Each row is a point on a landscape with many valleys, with its height.
From any point a ball takes the steepest step (drop divided by distance) to one of its 3 nearest points. It stops when none of these is lower. Distance is the straight distance between rows; heights are no part of it.
j431: [147  65 151 116 118 146 107 159 150  71 117 112 127 115 163 143 181 104
 148 143 127 113 135 172 162 204]  height 4.60
j554: [117 124 172 140 100 130 122 127 105 121 119 143 113 141 152 109 167 100
  79 114 108 129 138 139 126 164]  height 5.38
j981: [127 174 109 129  75 160 152 152  83 191 187 153 157 151 127 146 153  61
  96 124  71 119 171 130 184 144]  height 2.70
j74: [127 212  82 142 145 111 153 135 128 173 134 119 127  79  98 115 111  96
 152 142 109 173 148  91  84  89]  height 3.67
j920: [131 116 160 104  88 168  70 146  91 126 129 174 119 188 159 156 222  90
 113 136  33 127 104 144 172 177]  height 6.97
j833: [114 156  65 110 175  97 128  87 128 126 140 141 118 138  87 119  44 191
 155  95 242 147 140 132 128  90]  height 2.48
j921: [128 209 103 148 109 113 161 164 127 175 154 119 146  97 113 115 127  91
 108 147  86 161 162 110 114 104]  height 0.67
j512: [112 131 151 148  79 149 110 124  86 137 123 143 126 160 153 119 172  87
  69 108 114 135 144 137 153 178]  height 5.73
j831: [123 187  61  99 187  99 155 102 133 136 175 147 113 125  77 112  32 186
 157 102 227 144 139 147 127  76]  height 3.60
j200: [110 123 107 103 173  88 109  63 130  79 128 159  93 151  94  96  75 208
 132 114 202 144 105  99 103  92]  height 4.10
j320: [121 116 167 106  90 153  89 136  94 118 139 163 105 165 162 125 197  93
  95 117  65 129 113 144 155 183]  height 7.03
j330: [127 153  61 118 178 110 129  90 123 140 149 144 117 129  82 126  41 176
 163  94 207 143 139 132 129  84]  height 1.65
j787: [134  91 118  85 173 108 108  91 158  91 123 131 114 151 117 117 110 210
 158 135 144 111  74 112 117  97]  height 5.33
j25: [112 136 128 172 128 139 143 145 136 170 111 107 148 114 127 135  89 112
 131 112 134 140 156 135 128  97]  height 3.32
j823: [138  94 155  85  97 154  85 157 130 102 131 136 121 147 171 126 195 103
 129 121  75 127 119 172 169 189]  height 5.92
j242: [129 209  95 129  85 124 164 163  97 182 173 124 155 118 119 122 147  76
  82 148  83 138 168 112 139 132]  height 1.44
j688: [113 151 118 142  69 161 137 150  92 192 163 141 157 157 141 138 146  76
  90 103 104 129 170 140 191 146]  height 2.90
j965: [139  97 158  87 104 150  95 154 129 109 131 133 109 145 171 117 194 102
 124 116  79 125 120 176 161 189]  height 6.22
j201: [135 201  96 128  79 134 168 160  88 186 184 133 157 131 120 131 153  63
  82 147  71 128 167 112 148 141]  height 1.73
j325: [111 121 177 147 101 129 127 132 108 125 109 134 116 133 147 108 158 100
  76 114 125 129 142 135 114 156]  height 4.67
j653: [150  78 101  83 159 120 113 103 173  67 112 109 136 146 129 131 117 219
 173 154 172 114  64 123 130 125]  height 4.92
j500: [122 129 158 135  78 158  95 122  73 129 131 165 117 170 157 134 192  78
  74 114  84 142 130 130 151 182]  height 6.11
j59: [121 126  97 159 155 128 121  98 126 149 103 125 133 129 103 145  65 146
 160 101 168 140 136 110 114  90]  height 3.90
j414: [131  86 176 103 149 125 133 129 153 111 109 119 109 126 142 125 147 147
 141 134 110  89  97 138 101 124]  height 3.98
j361: [115 130 167 141  84 139 110 128  96 128 124 149 115 148 155 111 174  91
  71 114 106 136 140 132 137 175]  height 6.16
j932: [117 131 112 164 146 135 134 116 135 161 101 115 140 116 111 143  75 125
 155 106 149 140 147 123 117  83]  height 3.86
j208: [120 105 168 143 149 111 129 105 130 114  94 132 116 126 125 126 118 142
 124 130 130 107 109 106  89 108]  height 3.82
j170: [104 127 142 174 121 135 135 134 129 155  94 113 146 124 135 133 101 114
 116 114 140 136 158 133 118 111]  height 3.36
j446: [114 121 130 171 140 127 129 114 130 150  93 119 138 122 120 144  86 127
 141 111 156 134 144 114 108  96]  height 3.62
j751: [136 108 156  95  91 170  78 157 108 111 126 152 124 174 164 143 209  93
 126 129  48 130 105 159 179 191]  height 7.09
j392: [128 178 110 133  76 149 152 160  97 190 187 138 153 138 131 131 138  76
  88 130  74 127 171 131 179 137]  height 2.28
j110: [149  71 120  88 160 123 119 108 166  88 104 115 134 138 130 134 126 199
 170 148 145 100  68 126 123 115]  height 4.39
j891: [132  90 162 105 161 120 126 107 151 108 109 124 112 132 130 125 126 164
 143 136 118  90  85 122 100 105]  height 3.99
j472: [126 217  89 139 110 107 156 161 117 185 147 106 143  96 117 114 142  91
 103 147  90 166 158  98 100 106]  height 1.16
j430: [131  84 170 102 146 130 134 136 153 113 115 113 114 125 152 122 153 136
 147 136 111  86 106 153 111 135]  height 3.95
j892: [113 133 141 159  77 150 125 138  98 159 123 127 145 153 153 123 149  89
  77  99 130 141 164 145 162 160]  height 5.04
j464: [164  53 172 133 129 122 110 114 162  17 143 110 143 135 105 160 107 198
 156 174 187  95  66 122 154 138]  height 3.78
j889: [153  60 160 124 122 140 115 156 155  60 117 113 127 107 157 146 178 112
 148 150 143 103 132 170 157 196]  height 4.21
j38: [124 188 103 157 140 127 164 146 144 168 148 124 137  87 105 127  88 107
 151 135  98 157 149 108 110  83]  height 3.31
j44: [136 220  66 115  77 113 145 160  81 218 147  93 157 117 119 132 174  73
  72 126  99 152 161 108 100 118]  height 1.69
j702: [168  48 164 136 134 127 123 125 162  41 127 114 140 120 125 166 123 169
 155 180 179  85  83 129 152 158]  height 3.71
j912: [151  72 152 104 111 147 101 158 142  70 120 117 128 121 168 135 190 103
 144 131 118 120 131 178 165 207]  height 5.00
j46: [132  93 105  72 176 112 109  94 171  77 124 129 113 148 120 112 112 222
 163 129 160 123  67 122 123  95]  height 7.12
j933: [116 135  73 119 170 100 116  76 121 114 123 144 115 143  84 118  53 188
 148  97 226 143 133 113 114  95]  height 1.53
j741: [117 116 105 130 168  99 106  66 119  99 115 151 109 143  93 114  82 184
 135 115 180 137 113  90  98  98]  height 1.49
j788: [136  73 167 100 136 135 127 153 152 102 115 108 115 121 164 125 173 124
 147 132 117  93 117 165 127 161]  height 4.15
j138: [147  83 145 100  99 157  90 164 136  79 117 123 129 133 169 133 195 104
 140 132  92 126 132 177 173 208]  height 5.42
j328: [136 217  61 107  74 125 149 153  66 222 157 103 162 135 116 144 184  63
  72 125  86 139 165 111 109 133]  height 1.89
j248: [125  90 184 108 130 127 128 144 139 110 116 125 103 122 158 110 164 122
 120 125 100 100 116 152 115 145]  height 4.13
j587: [118 152  98 153 161 143 140 121 138 169 133 126 137 103 103 143  60 131
 172 111 132 147 143 117 120  76]  height 4.48
j303: [127 107 127 120 167 101 110  74 130  95 110 148 105 147 102 118  98 185
 135 128 147 119  92  88  97  91]  height 3.04
j532: [159  53 154 129 137 131 130 135 167  58 114 105 138 115 137 156 145 146
 162 176 168  84  94 137 137 166]  height 3.79
j635: [116 125  87 129 168 101 110  68 112 107 115 146 111 140  90 122  69 185
 142 104 211 145 123  98 110  97]  height 1.77
j140: [121 100 184 107 115 131 119 145 130 111 131 131 101 134 161 109 177 112
 105 117  88 112 118 156 130 163]  height 5.14
j112: [130  94 138 103 168 109 118  93 143 101 113 135 112 142 113 122 110 184
 149 133 127 103  79 104 103  96]  height 3.76
j982: [129 219  76 132  97 110 152 164 107 192 142  97 149  99 116 112 156  86
  92 147  96 166 163 102 101 109]  height 1.43
j231: [120 127  75 135 168 112 121  78 116 135 123 138 124 139  88 131  54 176
 160  95 207 141 132 113 121  91]  height 0.50
j399: [119 170 126 151  94 138 161 168 130 183 157 120 151 118 130 120 117 100
 101 129  99 141 171 136 150 110]  height 1.95
j628: [161  77 108 102 152 123 114 112 174  40 113 102 144 139 124 137 113 214
 171 168 184 113  64 123 138 138]  height 1.41
j487: [140  69 157 106 125 140 122 157 155  81 109 101 122 114 163 133 178 119
 150 143 129 102 120 173 146 183]  height 4.53
j961: [137 181  78 137 176 119 155 103 132 160 160 143 122  91  90 130  54 135
 179 114 136 148 131 107 115  82]  height 3.88
j803: [114 150 118 164 143 133 149 142 148 173 128 120 144 104 115 140  78 115
 149 113 121 147 152 127 128  77]  height 3.97
j310: [107 122 167 162 106 127 134 130 117 132  99 123 131 127 149 118 135 105
  86 115 133 130 150 129 109 140]  height 4.11
j785: [165  64 134 123 136 122 121 118 169  38 122 108 144 126 124 160 114 190
 165 184 185  97  70 118 139 145]  height 3.52
j993: [109 127 161 159  89 134 130 134 103 142 106 124 133 139 148 121 145 100
  79 109 133 133 157 138 132 153]  height 4.52
j816: [144  67 155  98 145 132 131 137 162  97 106  98 130 116 151 139 155 144
 162 150 139  81 103 154 123 151]  height 3.92
j646: [114 111 160 169 134 117 128 105 125 130  82 121 126 125 123 133 112 132
 119 127 138 122 130 108  93 107]  height 3.77
j670: [133 201  86 148 159 118 159 126 133 165 145 129 125  78  99 121  93 102
 165 143 107 164 145  89  96  84]  height 5.01
j622: [130 120 160 112  85 161  82 138  87 124 135 173 111 177 157 140 205  85
  90 125  57 129 110 139 162 183]  height 6.73
j690: [117 130 127 156  73 179  95 120  64 161 119 164 142 184 148 159 193  63
  77 116  98 137 145 129 173 177]  height 4.69
j207: [125 107 117 100 172  97 106  72 133  88 122 153  98 144 102 105  96 202
 143 124 156 120  83  97 101  89]  height 4.34
j673: [133  89 169  97 115 141 112 158 143 106 128 123 111 131 169 114 188 105
 128 121  95 107 120 177 146 181]  height 5.52
j918: [128 207  85 149 135 114 157 146 131 173 138 116 132  79 110 119 120  93
 140 146  97 178 154  92  88  94]  height 2.42
j374: [119 144 112 142  70 180 127 137  76 195 156 152 156 170 146 156 163  59
  93 110  94 125 172 138 196 152]  height 2.40
j801: [124 106 154 141 159 112 125  95 129 109 100 133 114 128 119 130 108 150
 129 129 130 110 104  98  83  98]  height 3.85
j916: [127 181  98 149 158 125 158 133 141 169 150 132 130  84 102 132  77 114
 169 132 111 158 143 101 109  81]  height 4.59
j538: [121 114 118 148 164 114 110  75 119 113  97 140 118 133 106 129  81 159
 134 116 161 128 111  87  93  98]  height 2.54
j289: [130 161  67 121 179 116 147  94 126 149 156 141 120 117  83 132  41 168
 174  95 178 141 136 124 130  85]  height 2.36
j160: [110 141 132 170 114 141 143 155 137 173 120 111 151 114 135 129 105 108
 115 109 127 140 165 142 139 105]  height 2.95
j312: [122  99 180 131 145 117 129 113 133 115 102 128 108 123 130 123 130 135
 118 136 115 102 108 119  87 113]  height 3.87
j8: [111 111 175 165 133 117 133 118 121 121  93 125 115 123 138 126 129 118
 100 127 131 119 129 120  92 121]  height 3.84
j612: [123 115 184 116 100 142 110 139 110 114 132 148 107 146 163 107 181  97
  85 114  86 123 123 148 134 174]  height 6.54
j424: [108 132  95 111 172  87 110  69 126  85 126 153  98 147  94  98  74 199
 135 114 227 147 120 101 110  91]  height 3.12
j648: [153  57 159 122 133 136 126 145 162  62 108 105 132 109 152 153 164 126
 157 167 154  92 120 158 142 179]  height 3.93
j89: [122 202 102 142 100 122 166 170 121 178 165 124 150 104 119 115 130  90
  96 148  83 151 165 110 124 110]  height 1.04
j108: [118 164 115 159 133 133 148 152 147 175 143 121 142  96 115 131  86 112
 145 125 106 149 152 122 127  83]  height 4.35
j537: [118 103 187 129 133 118 136 125 133 109 109 128 103 122 143 114 145 126
 112 126 112 104 115 131  96 128]  height 3.91
j594: [122 183 120 152  99 127 164 168 137 178 157 121 148 102 121 119 108  96
 108 135  88 149 167 126 136 105]  height 1.56
j239: [149  59 139 102 153 125 134 124 167  91  99  97 136 126 143 145 144 165
 171 159 151  87  86 140 123 145]  height 3.89
j460: [126 219  80 136 112 109 151 153 119 193 130 105 138  88 112 118 146  93
 117 144 105 175 156 100  82  98]  height 1.75
j437: [121 190 113 156 120 125 164 164 140 171 154 125 137  95 114 118 102 100
 125 137  92 152 157 119 124  95]  height 1.70
j90: [164  65 128 124 143 121 112 115 167  21 121 111 146 135 121 146 103 216
 160 179 189 118  61 116 143 136]  height 3.46
j458: [109 148 133 158  92 140 142 160 125 177 131 117 159 124 138 121 114 102
  97 109 125 140 165 152 151 120]  height 2.49
j408: [130  91 174  99 127 132 121 152 145 111 123 116 106 123 162 114 175 118
 129 125 100 100 118 167 129 163]  height 4.58
j158: [129 178  60 107 184 109 158  96 128 144 178 149 117 115  77 118  35 173
 173 102 190 138 135 130 130  87]  height 2.96

Where does a ball stop that starts at each point below?
j587: j921
j751: j628
j431: j628
j110: j628
j803: j921
j981: j921
j46: j741
j670: j921

Call two points neighbours if one is among the 3 nearest of the other. Go from one point of each pair to the other, from neighbour to neighbour, staying as low as possible. Name the highest point that can't be avoided.
j646 / j231: j801
j741 / j231: j635
j374 / j921: j981
